Each row is a point on a tangle of strands that fork and nearly touch. The rows are in no order.
In the rows, 128 means zero.
Two points are linked if the straight distance between their rows is under 99.4.
q_148: [ 98 192 117 136 169 107 105 101 134 135 157 127  89 119 133 114 152  41
 159 123  47 133  73 150 128 152]
q_85: [122  67 130 139 114 136 145 195  94 159  66 161  91 119  99  67 131 187
 158 122 110 121 143 161  90 107]
q_158: [108  80 162  97 191 160 135 138 163 165 163 151 182 191 106  94 169 113
 134 114 123  76 171  75  88 115]
q_802: [103 119 143 113 143 135 122 172 117 141  90 161  73 135  99 128 130 154
 177 121 180  79 195 126 130  74]
q_399: [ 88 147 100 126  65  69 126 133 108 116  76  81 118  95  79 153 139 129
 115 145 144 123 166 140 146 141]
q_536: [142 134 135 131 131 132 130  80 163 133 178 118 166 162 172 153 141 123
 137 124 169 124 138  73 152 119]
q_296: [122 157 127 107 122 107 107 153 117 128  85 124  41 111 122 125  98 108
 142 148 124 117 153 184 122 124]
q_723: [120 191 106 137  66 119  98  71 129 114 151  93 107 104 128 150 114  87
 103 120 108 144  95 148 164 164]
q_446: [155  56 119 126 126 143 154 198 118 126  80 158 162  82 114 109 114 204
 114 139  86 154 112 128 116 126]
q_920: [167 129 148 117 157 146 142 168 114 128  98 142  70 156 152  95  89 142
 147 134 130 120 155 171 100 102]
q_737: [138 189 148 111 159 143 111  82 146 122 163 101 108 123 172 145 118  56
 169 139 113 152 117 113 160 100]
q_749: [109 103 100 143  96 119 119 176 114 101 107 161 157  60  89 138 128 172
 105 124  68 162  73 145 135 163]
q_942: [105  87 144 152 138 128 141 186  94 161  76 174  74 137 103  63 136 177
 174 111 109 103 133 170  78 106]
q_586: [174 129 122 106 144 146 137 139 102 117  93 135  90 136 144 126  70 143
 113 148 122 153 136 172 106 118]
q_388: [ 60 152  99 115 104  50  85 153 110 147 104 121 112 112  61 132 182 102
 153 117 133  81 158 147 148 149]
q_17: [ 86 148  95 140  56  87 126 120 106 104  97  86 134  90  84 163 135 132
 100 133 109 135 135 132 152 148]
q_500: [102 162 102 141  50 116 115  99 114  94 126  97 126  88  95 166 115 116
  82 120 108 143 107 147 159 157]
q_872: [137 142 119 100 110 123 108 157  99 113  71 107  34  99 109 140  77 124
 123 158 158 119 169 181 106 119]
q_722: [132  86 117 136  88 140 154 154 116 108 100 117 165  84 121 147 113 185
  91 141 123 155 125 102 136 127]
q_765: [129 205 113 124 112 129  80  74 126 120 154 119  81 105 147 141  93  70
 132 130  85 161  76 166 153 163]
q_771: [129 178 137  98 123 111 117 100 154 121 118  83 134 120 132 186 121  97
 147 155 193 107 181  91 176 108]
q_981: [165 125 146 136 192 144 147 121 111 135 129 169 114 165 156  76  94 137
 132 118  61 149  80 186  75 138]
q_147: [198 176 119 109 142 170 118 100 115  99 121  99  77 122 161 169  43 117
 116 163 159 160 131 143 122 115]
q_947: [106 162 123 108 146  84 112 116 140 133 131 116 118 125 121 140 154  83
 156 129 132 107 145 125 155 128]
q_485: [152 119 117 101 103 128 133 150  88  99  73  89  82  92 107 159  72 139
  97 163 174 135 169 154 106 112]
q_505: [131 131 114 125  95 146 124 127 108  75 104 126 124  73 101 177  82 143
  79 144 137 164 104 157 132 135]
q_980: [173 129 132 132  72 175 143  85 136 109 155  92 152 125 170 154  90 135
  67 128 172 156 122 114 157 130]
q_150: [146 136 121 126  96 118 148 107 126 114  99  76 126 121 139 172 103 147
 105 161 194 131 173  99 142 113]
q_567: [ 92 107 105 125 116  75 119 139 116 153 114 122 169 139  97 129 180 141
 143 126 149 102 156 102 138 144]
q_268: [141  96 126 131  90 138 144 164 107  78  81  98 147  54  95 178  88 178
  83 160 160 144 137 101 127 128]
q_300: [119 107 150 141 200 122 154 143 146 153 143 157 142 173 132  75 169 121
 144 121 107 115 121 131  85 129]
q_398: [121 132 124 126 131 120 118  80 160 139 185 120 190 162 147 165 160 110
 137 115 163 101 142  57 152 133]
q_145: [144 134 121 129  73 160 122 106 128 100 159 127 157  98 136 140 110 112
  64 108 122 167  76 161 161 159]
q_686: [103 135 122 101 141 102 108 101 146 142 162 114 186 149 114 163 167 102
 139 117 144  79 161  66 152 136]
q_833: [135  63 158 118 179 136 144 143 156 155 154 155 196 195 135 100 164 156
 143 130 157 105 164  67  92 117]
q_584: [122  99 112 140  86 110 152 109 127 134 118 103 179 138 137 149 146 166
 121 136 167 135 152  83 145 124]
q_202: [ 78 149 106 118  84  65 108 151 114 136  80 105  92 103  82 135 148 121
 141 136 150 104 172 154 142 135]
q_973: [117 113 176 121 209 177 145 145 149 156 139 165 122 170 104  65 149 112
 173  96 119  81 141 150  70  69]
q_589: [150 136 150 157 192 155 149  89 160 139 190 145 133 176 177  93 139 104
 133 114  92 144  83 111 102 128]
q_26: [173 116 134 128  79 171 138  92 141 116 176 112 176 130 175 127 109 120
  63 113 141 165  91 136 160 151]
q_215: [105 175 111 153 156 135 107  84 159 149 206 123 144 145 139 129 185  53
 137 105  94 127  80 103 143 153]
q_512: [104 157 140 123 171 103 116 144 127 139 118 149  55 123 123  87 137  70
 169 123  62 103 104 194 104 135]
q_297: [159  81 132 140  95 183 143 143 129 109 152 150 186 103 154 127 114 171
  77 114 121 172  78 121 145 140]
q_481: [159  70 129 142 109 174 159 126 119 120 142 144 175 130 161 116 113 182
  93 120 109 171  99 108 127 125]
q_535: [129  85 179 104 201 173 140 145 154 151 149 161 150 186 107  78 150 122
 157 108 142  78 168 114  85  77]
q_203: [126 128 125 134  86 132 121 141 104  55  96 111 128  46  78 197  82 150
  80 154 157 154 115 138 128 143]
q_886: [ 83 120 112 112 139  84  99 133 129 160 150 120 189 151  90 149 191 112
 131 114 130  70 160  73 136 158]
q_294: [111 123 108 155  76 131 105 168 126  89 129 157 163  60  93 149 129 161
  91 118  91 165  56 154 149 177]
q_551: [150 126 110 110 121 146 130 134  99  92  92 137 106  95 113 160  72 140
  95 153 122 170 116 178 113 122]
q_224: [146 125 146 128 144 157 141 187 102 132  83 152  42 149 136  98  86 160
 164 129 141 103 163 171  92  85]
q_359: [115 152 142 116 148 108 112 156 123 136 102 145  43 122 125  97 119  95
 165 128  98 104 131 191 116 119]
q_797: [148  98 138 146 159 136 152  96 157 141 179 139 172 184 175 119 150 146
 132 123 148 138 126  74 115 118]
q_212: [150 189 154  97 163 141 113 115 138 118 128  99  82 120 165 141  98  63
 170 156 119 145 141 139 151  89]
q_945: [123 132 120 146  55 139 107 138 125  90 158 126 178  82 112 143 135 121
  65 106 100 158  65 154 169 177]
q_607: [165 119 140 154 156 164 142  84 137 140 186 148 133 171 181  89 120 126
 108 104  93 158  74 128 109 146]
q_952: [ 99 106 159 134 192 131 138 160 137 160 131 170 121 158 103  74 169 114
 159 106 116  88 133 143  87 116]
q_705: [100 108 134 120 120 109 122 172 116 151  88 148  93 132 103 115 144 158
 160 126 178  95 184 131 129 105]
q_335: [166 184 127 107 142 137 112 106 127 115 118 103  71 119 162 152  69 103
 132 158 129 149 134 145 134 121]
q_12: [ 81 153 108 117 142  68 102 140 126 146 126 132 113 124  90 124 178  84
 155 117 116  93 139 140 142 145]
q_768: [144  78 145 115 146 121 143 137 144 146 133 138 185 178 151 126 146 171
 145 141 188 116 185  75 121 108]
q_32: [136  84 124 130 119 111 151 128 129 145 117 119 179 157 145 129 148 175
 133 143 173 132 166  84 131 115]
q_478: [139  58 121 122 107 136 155 197 108 140  66 138 128  94 105  95 123 189
 126 139 111 141 147 140 109 113]
q_628: [138 126 149 145 208 136 154 113 156 142 163 149 138 177 155  86 152 110
 143 120  95 129 107 120  93 122]
q_903: [115 146 108 159  57 109 124  79 137 127 155  86 172 139 129 161 159 116
 107 115 156 119 123  95 174 150]
q_770: [112 124 104 149  72 110 142  96 124 125 134  98 167 132 132 151 146 143
 107 120 147 134 128  97 157 135]
q_259: [133 173 141 136 159 152 116  74 164 134 199 115 131 141 175 129 150  59
 152 114 114 142  92  99 150 125]
q_684: [ 90  98 158 144 174 131 136 177 119 161 108 182  98 151  96  70 161 147
 176 101 124  84 138 147  80 104]
q_312: [153  90 131 151  73 170 137 161 137  99 132 133 188  77 134 150 112 182
  73 130 140 158  87 102 151 152]
q_245: [ 94 107 126 112 120  91 117 158 121 155 102 136 134 134  98 121 162 145
 153 125 171  92 176 118 139 126]
q_8: [129 125 155 130 163 156 144 179 114 128  89 168  54 152 120 107 107 161
 191 115 152  86 177 148 101  54]
q_917: [149 147 124 137 123 129 135  83 144 129 158 112 128 146 175 139 118 126
 122 126 140 144 122 105 150 129]
q_813: [139 140 116 128 131 118 133  99 119 128 133 129 109 137 154 121 110 129
 117 126 101 150 110 140 131 139]
q_566: [141 144 131 112 115 111 137 112 146 124 110  86 146 137 141 179 118 140
 127 157 215 110 194  82 155 108]
q_979: [119  52 151 129 166 131 138 170 136 172 127 165 178 176 110  74 175 172
 157 125 153  99 160  90  82 125]
q_944: [157 132 117 114 104 127 142 121 105 102  89  83 103 106 127 167  78 146
  93 162 177 141 163 124 122 114]
q_310: [138 164 114 130 131 124 112  83 122 129 149 137  96 127 152 120 105 100
 121 117  79 155  80 158 134 154]
q_900: [127 176 131 106 137 103 116 104 151 122 128  97 118 121 142 161 127  92
 154 147 160 120 158 109 166 112]
q_706: [136  77 108 144 116 141 137 183 126 112 104 170 171  69 108 124 124 198
 109 127  77 162  76 126 129 152]
q_286: [166 102 145 151 179 164 156 108 114 136 151 170 143 170 161  75 105 153
 115 109  67 164  70 155  79 138]
q_612: [152  91 131 161 129 156 152  86 145 146 190 135 165 178 184 100 146 142
 107 109 126 153  96  96 115 138]
q_817: [101 179 104 147  99  94  94  76 146 133 175  94 163 136 119 167 172  84
 137 110 142 101 117  91 175 153]
q_774: [ 95 193 105 142 157 112  98  86 147 141 184 117 123 127 124 134 180  42
 150 112  76 125  82 118 146 147]
q_673: [109 170 129 125 176 100 110 122 121 138 128 148  68 124 129  93 127  64
 156 126  34 122  75 192 100 159]

A fork is a point with three links. Follow the links from the first point to the second and name the forks in between, in order.
q_589 / q_535 | q_952
q_813 / q_612 | q_536
q_294 / q_286 | q_952, q_607
q_768 / q_398 | q_833, q_952, q_607, q_536
q_607 / q_903 | q_952, q_833
q_245 / q_286 | q_536, q_607
q_32 / q_478 | q_833, q_952
q_952 / q_765 | q_607, q_536

Follow the links from the first point to the second, and from the first to the third. Name the last point that the two ways share.
q_567 / q_286 / q_500 | q_536
q_749 / q_612 / q_833 | q_952
q_686 / q_399 / q_589 | q_536
q_589 / q_817 / q_85 | q_952
q_981 / q_917 / q_535 | q_607

Name the points in between on the shortest way along the links from the first point to the second, in order.
q_8 / q_268 | q_224, q_920, q_586, q_551, q_505, q_203
q_771 / q_148 | q_566, q_150, q_944, q_485, q_872, q_296, q_359, q_512, q_673
q_536 / q_551 | q_398, q_686, q_886, q_567, q_245, q_705, q_802, q_8, q_224, q_920, q_586
q_945 / q_535 | q_294, q_749, q_706, q_446, q_478, q_85, q_942, q_684, q_952, q_973
q_673 / q_335 | q_148, q_774, q_215, q_259, q_737, q_212
q_813 / q_300 | q_917, q_536, q_797, q_612, q_607, q_589, q_628
